Points, in no order, along strands that fork and pass close to each other.
In the rows, zero is written as 100.
Points whose rows are less than 73.4 apart are linked; no others are. Some points are linked to none.
dofak: 117 102 132 67 129 116 114 119 71 96 134 121 84 78 88 101 146 104 101
 115 95
rom: 90 72 95 69 88 68 121 94 93 91 137 68 131 102 109 107 66 65 137 86 92
pefe: 115 118 101 73 66 108 122 72 112 136 104 107 136 89 136 110 77 77 134 94
 123
vol: 68 99 117 109 102 126 81 106 86 121 129 87 62 63 71 73 126 110 56 67 117
mel: 119 100 85 57 87 139 110 103 73 63 106 153 140 122 114 137 97 94 130 140
 103
teti: 114 95 93 140 87 44 121 129 106 91 79 31 82 116 69 111 80 93 86 64 98
venis: 126 92 96 127 75 47 78 105 103 68 102 93 125 133 81 82 69 115 103 70 123
dega: 123 119 106 105 144 122 107 107 96 151 95 112 88 47 114 88 150 107 78 92
 94
zer: 98 123 65 96 84 125 101 84 107 136 42 133 103 111 136 116 96 106 112 113
 87
rega: 101 104 102 63 73 140 120 107 85 128 103 175 82 107 106 99 85 120 122
 100 89
rigel: 71 81 71 85 94 100 65 81 120 47 91 117 133 140 115 106 57 78 129 125 94
toru: 100 93 92 143 77 81 111 135 100 98 91 43 65 108 80 86 104 104 79 74 89
fel: 103 100 82 111 118 49 63 83 115 79 119 56 110 91 71 82 123 88 88 91 132
zanaz: 125 128 105 55 122 112 85 70 94 88 82 153 146 105 122 135 91 104 114 135
 120
gura: 132 136 106 164 98 62 125 101 145 98 83 95 75 94 55 110 95 121 56 77 98
Git: 96 97 130 149 141 146 90 115 106 135 112 152 79 76 88 66 118 142 73 72
 98
peg: 103 74 89 107 94 43 71 105 92 55 130 75 132 123 75 87 71 98 114 69 118
Bugub: 93 95 123 165 108 147 108 139 115 105 83 53 61 115 97 89 147 91 43 95 95
Nif: 112 122 120 83 127 86 94 72 112 123 90 131 120 95 134 101 108 110 118
 108 99
lize: 74 91 142 100 114 72 90 95 109 112 125 88 96 120 103 82 83 112 130 78 93
liro: 116 102 137 71 91 103 119 110 82 120 150 143 72 67 70 78 106 116 103 86
 107
gipa: 105 122 77 54 111 133 80 69 96 69 78 133 153 106 116 150 80 74 117 146
 119
duk: 116 81 96 130 79 45 124 126 104 96 76 43 109 134 100 108 58 83 115 64 93
kav: 127 125 102 51 125 102 110 77 89 109 89 131 127 85 132 126 118 99 118
 128 103
nono: 89 75 79 105 64 104 90 96 107 84 107 87 162 141 113 119 12 55 127 85 119
Doz: 98 106 97 113 71 86 96 77 130 117 63 103 118 134 129 97 59 97 126 96 100
mur: 69 97 152 95 170 155 87 91 85 113 118 94 77 78 91 113 151 92 49 100 119
todep: 59 72 77 82 78 103 122 100 101 103 104 73 99 110 125 106 72 74 139 101
 64
Kugu: 116 66 64 123 55 62 121 128 90 76 86 60 129 134 99 109 46 82 111 69 96
lomu: 90 108 103 59 143 122 96 92 81 103 73 140 98 130 124 136 92 117 124 127
 65
Ratam: 104 93 82 94 68 102 117 128 84 124 114 70 76 76 100 64 115 97 98 74 92
Fase: 79 98 123 119 164 139 83 95 110 125 111 67 85 87 105 103 165 89 51 102
 128
bogu: 65 83 90 64 95 96 96 92 84 66 113 115 94 102 94 108 91 106 121 123 79
vuke: 139 112 95 124 72 66 80 94 109 77 107 126 131 113 94 78 94 132 93 91 125
Tiz: 116 106 65 125 43 66 117 94 111 96 54 76 109 118 93 114 41 97 96 79 109
reg: 103 80 130 164 147 155 91 121 114 123 122 126 86 98 85 76 135 123 54 83
 123
gotig: 103 94 55 106 62 99 116 94 122 95 66 69 127 120 136 109 84 65 125 114 86
Pogim: 90 96 88 62 71 93 87 58 107 69 117 111 151 98 98 121 44 69 122 115 129
fike: 78 94 95 134 89 54 62 95 97 99 107 93 83 105 57 76 78 136 79 58 116
Kone: 93 101 108 101 131 99 84 110 101 96 105 98 98 102 108 88 136 114 101 110
 86
dero: 69 89 150 117 122 95 77 108 106 105 142 100 85 118 82 76 105 124 103 78
 102
Bofa: 86 106 129 55 129 107 108 82 58 107 89 135 52 55 72 119 105 121 90 131
 88
Siget: 117 103 101 81 84 118 108 119 87 101 118 158 106 112 116 84 108 125 119
 102 92
buda: 93 103 123 83 138 165 92 136 62 105 110 115 67 72 86 87 146 109 50 93 88
bel: 106 117 62 84 84 94 103 92 95 123 84 93 84 57 114 83 129 108 92 99 96
veti: 103 89 150 65 84 89 126 90 77 102 136 137 75 86 72 101 86 110 127 105
 104
Movu: 57 82 68 84 72 87 102 70 110 109 92 77 116 113 114 110 41 67 137 85 86
kebi: 80 81 96 78 84 73 84 76 108 70 118 106 134 127 97 101 35 90 132 90 112
gupov: 58 100 129 84 111 108 81 96 82 100 122 104 60 69 76 84 115 120 80 92 97
dived: 73 100 140 76 147 143 86 120 54 81 109 111 64 86 83 112 133 119 68 111
 78
Tima: 100 103 129 116 168 154 81 116 78 115 116 158 81 74 84 96 126 143 62 87
 91
buke: 105 111 121 66 106 77 111 66 117 118 108 101 127 88 129 107 95 80 139
 109 107
tagim: 84 92 73 67 91 130 89 81 102 50 102 131 153 118 112 143 69 55 127 148
 102
ravev: 92 106 106 49 125 84 96 70 66 78 95 126 81 64 75 129 113 107 100 145 96
Dol: 131 99 105 171 118 113 127 120 140 112 113 61 70 106 68 105 149 93 40 97
 132
turul: 98 98 123 142 127 137 99 135 106 123 94 78 74 99 112 77 151 105 70 93 86
felu: 59 94 135 125 162 173 72 95 88 110 98 109 77 87 95 104 139 109 32 82 110
tek: 88 111 109 66 142 128 99 103 70 118 82 143 77 97 111 113 102 133 97 111
 64
Vezu: 85 89 39 97 104 77 67 93 111 48 70 75 113 106 114 96 109 84 101 134 78
tera: 85 106 87 71 77 129 106 109 80 128 95 151 64 78 100 77 92 131 99 91 81
Dupiv: 86 88 81 100 63 104 77 87 115 63 102 116 148 144 114 105 41 89 130 103
 116
safi: 135 124 109 140 99 52 97 90 155 65 54 84 105 139 104 101 70 91 93 108 97
kipa: 70 103 47 53 93 125 107 81 88 101 74 110 104 85 121 135 100 74 122 129
 82
Rora: 111 105 133 83 111 98 106 102 83 117 161 113 77 59 62 82 136 102 90 85
 131
toki: 113 106 90 60 86 91 91 75 103 65 111 119 145 95 116 109 88 87 122 128
 122
kupa: 138 101 88 100 58 70 115 96 98 112 93 66 156 107 122 104 53 81 116 70
 136
zedo: 89 75 84 48 113 98 130 86 71 60 107 100 105 77 100 144 105 59 122 159 71
bedu: 133 110 97 108 65 93 103 84 129 104 84 65 165 115 131 109 41 64 120 104
 143
Fotu: 121 113 75 119 52 136 93 98 126 89 85 75 172 115 120 119 44 61 113 127
 147
gini: 114 100 157 78 165 140 114 131 68 114 124 113 80 95 102 111 145 106 92
 114 79
fum: 90 96 135 71 96 63 94 76 97 84 137 127 99 97 76 99 77 115 126 98 110
resa: 122 103 111 104 111 77 93 101 100 107 163 93 107 83 70 80 145 103 98 79
 144
kefeg: 87 103 104 153 82 117 116 137 112 98 74 42 48 103 91 91 125 100 56 90 74
zuvid: 95 88 80 62 81 110 131 116 86 106 118 78 97 79 125 93 121 77 125 107 74
fidi: 102 105 110 129 121 81 100 105 128 117 69 66 94 116 130 87 121 97 109
 110 76
Tulal: 115 90 81 86 62 75 125 114 79 134 117 67 98 80 101 81 85 89 116 54 108
kileg: 141 98 91 114 59 53 122 112 86 125 97 73 118 99 99 95 67 98 110 48 128
liga: 65 86 63 51 109 112 107 69 89 68 86 112 115 90 105 153 81 53 123 153 74
fev: 142 107 94 126 56 39 128 112 99 107 65 73 113 113 88 120 43 101 91 52
 125
tif: 69 84 53 72 109 83 62 83 107 35 89 108 119 108 109 105 83 83 112 137 84
Gasod: 149 140 105 143 76 85 127 94 146 97 47 120 112 117 120 112 86 112 84 114
 94
tafa: 71 91 152 94 153 96 77 96 107 92 139 92 86 104 79 98 132 104 102 106 112
zuri: 106 129 84 93 50 139 104 73 115 134 81 113 145 104 127 123 69 74 129 104
 134
filig: 101 97 110 89 105 156 104 152 78 117 115 94 69 75 98 66 150 99 65 88 83
bazem: 94 109 107 100 146 135 79 119 72 109 93 143 79 93 102 95 123 148 74 99
 69
lef: 97 88 115 57 103 77 131 79 99 98 131 77 117 82 114 114 97 63 142 111 90
govuf: 73 101 71 118 68 72 73 91 100 98 85 103 74 98 79 75 82 139 85 83 94
pegor: 84 115 85 104 110 97 85 92 100 122 96 74 73 53 93 81 141 106 70 94 105
rep: 141 117 93 81 106 116 117 117 89 132 115 121 93 60 112 75 150 106 94 94
 99
Kimuf: 101 63 66 94 46 85 120 123 74 93 118 84 124 124 104 99 53 92 124 65 99
loz: 113 122 48 112 61 86 95 88 104 105 63 112 93 82 107 89 109 118 83 105
 103
Bav: 81 91 89 100 70 70 100 84 108 115 88 82 102 118 109 91 57 102 126 75 95
vavit: 82 111 75 68 94 120 109 89 93 125 76 119 91 89 130 110 102 104 119 110
 81
gikez: 99 83 145 154 123 133 95 136 110 124 135 107 83 122 90 65 128 121 82 72
 105
gifi: 133 105 87 154 109 110 108 121 116 119 110 79 77 82 80 83 160 103 52 95
 120
zozil: 118 96 121 58 106 125 123 95 66 85 99 163 108 123 101 143 90 103 135 142
 92
vazes: 104 98 94 111 76 135 115 149 91 126 96 67 57 72 100 56 133 96 67 81 83
Gokuz: 105 108 47 117 31 91 100 88 106 95 64 105 102 108 98 95 69 111 97 94 109
Palir: 95 100 137 106 164 153 97 134 86 118 112 85 83 100 117 97 161 98 76 99
 88
todo: 107 112 127 60 179 103 90 93 66 86 95 114 90 105 96 136 116 121 104 134
 72
zuril: 120 75 118 63 102 115 133 80 47 88 80 143 87 101 81 149 87 81 135 165 94
Pag: 101 104 88 94 53 149 98 91 111 93 118 102 173 108 112 130 46 57 129 113
 136
pofib: 75 80 111 63 87 72 95 70 90 53 123 126 103 98 72 115 64 96 126 126 97
milu: 128 127 68 141 77 68 92 94 114 88 77 107 87 83 78 86 116 127 63 98 106
vepos: 85 80 67 88 63 128 129 101 110 109 98 83 131 122 142 118 79 50 147 106
 77
Guz: 78 95 111 143 119 106 77 93 113 124 115 75 70 87 70 79 124 112 51 77 129
koze: 149 113 91 131 104 112 120 137 104 131 107 99 87 77 102 68 160 103 77 94
 101
Pip: 87 63 58 90 60 84 112 103 85 89 119 81 153 120 110 120 32 59 121 70 104
Mut: 65 75 115 127 84 112 100 140 95 99 100 66 72 130 110 71 97 117 106 84 63
gimu: 126 92 134 170 113 92 111 126 126 126 123 89 88 128 84 76 119 114 89 70
 109
Kas: 86 83 127 53 119 116 136 100 73 97 98 111 79 99 111 131 99 87 136 139 68
Nalu: 86 114 104 158 143 123 89 90 118 136 68 79 67 62 95 92 143 107 38 95 104
bizan: 80 107 84 122 118 49 58 76 134 81 68 62 86 104 91 82 94 98 93 102 98
vob: 94 115 119 157 127 82 103 102 145 110 61 53 70 110 99 99 120 99 76 105
 78
rudab: 100 99 106 115 102 87 102 95 134 106 64 85 113 141 141 96 90 90 134 110
 78
diz: 131 115 100 89 93 81 77 85 107 73 113 136 145 105 110 88 110 117 106 114
 126
Bib: 129 101 115 86 74 101 114 121 87 115 146 133 99 98 101 69 111 117 116 75
 104
denek: 108 106 93 166 104 63 89 103 124 96 99 65 69 105 34 101 105 112 42 75
 135
nezuf: 86 113 95 139 142 92 74 94 124 112 58 75 73 87 104 94 137 114 64 112 87
til: 64 85 139 100 159 119 79 94 112 99 142 60 89 103 88 103 153 84 73 106
 137
Golu: 83 106 96 46 88 117 110 95 65 106 98 141 60 65 86 108 103 118 99 117 85
Bapu: 109 92 140 138 112 74 101 112 121 127 114 77 100 131 107 77 100 108 119
 72 97
mag: 111 109 101 178 104 85 98 104 129 107 94 103 68 94 60 87 111 132 52 82
 111
tened: 69 80 130 75 76 101 108 122 71 107 145 91 64 91 74 76 77 117 110 61 90
Zuga: 122 118 112 118 133 99 102 94 110 142 89 131 101 81 124 87 127 122 96 93
 90
Vumuv: 92 111 101 65 168 101 80 96 91 86 77 104 109 119 127 120 118 110 116 131
 69
Gosed: 143 127 102 133 79 82 95 86 146 78 49 105 131 137 124 102 68 98 98 124
 111
gim: 103 90 122 50 109 130 134 128 63 95 116 109 70 79 99 104 124 93 118 127
 69
lifef: 61 58 114 73 92 88 126 113 88 92 138 64 99 107 108 100 69 75 140 89 64
Ranuf: 125 99 85 55 66 132 124 118 71 81 121 158 113 107 107 110 108 106 124
 121 97
puvig: 135 112 85 109 79 89 109 106 108 101 96 101 120 101 125 84 123 104 109
 105 102
lero: 149 134 108 150 74 64 137 97 137 114 73 99 94 104 96 103 88 111 83 83 95
vibi: 91 88 93 86 106 52 68 87 100 60 143 83 114 94 70 86 102 99 107 91 120
Zem: 94 132 73 84 75 144 87 73 105 122 62 142 133 105 126 133 81 90 121 116
 115
Kefo: 83 105 84 124 119 77 64 85 112 100 109 67 85 80 72 84 137 108 64 96 128
toka: 130 123 73 149 83 43 87 93 122 75 86 77 87 95 54 100 103 114 59 86 125
Zunor: 53 94 103 104 100 97 68 100 94 91 101 111 70 96 86 79 102 138 86 94 86
Lufa: 97 93 54 115 83 70 98 95 130 66 58 53 111 119 121 104 88 70 110 123 76
fovef: 79 95 98 65 110 105 92 90 98 77 92 133 113 128 118 117 90 104 136 128 81

A fork is a point with three links, a tip a point with one. Leave the first point through the second and follow the links. Name the first fork or tip that comes.
til / tafa -> lomu
Tima / Git -> felu
Pip / Kimuf -> Kas
Kas / gim -> Dupiv
safi / Gosed -> loz

A fork is a point with three links. Follow the links from the first point to the second and name the forks in between, in order.
denek / dived -> loz, kileg
Kugu / rom -> Dupiv, todep
duk / fike -> Dupiv, Kefo
Fotu / vuke -> kileg, loz, Kefo
Bib / Bapu -> liro, lomu
bel / Pip -> Kefo, Dupiv

Follow the links from the first point to the second, and from the first to the third. Name the last point that the two ways share.
koze / gim / venis -> Dupiv
tif / fev / Gasod -> loz
liga / tagim / vepos -> buke
til / todo / Bib -> lomu
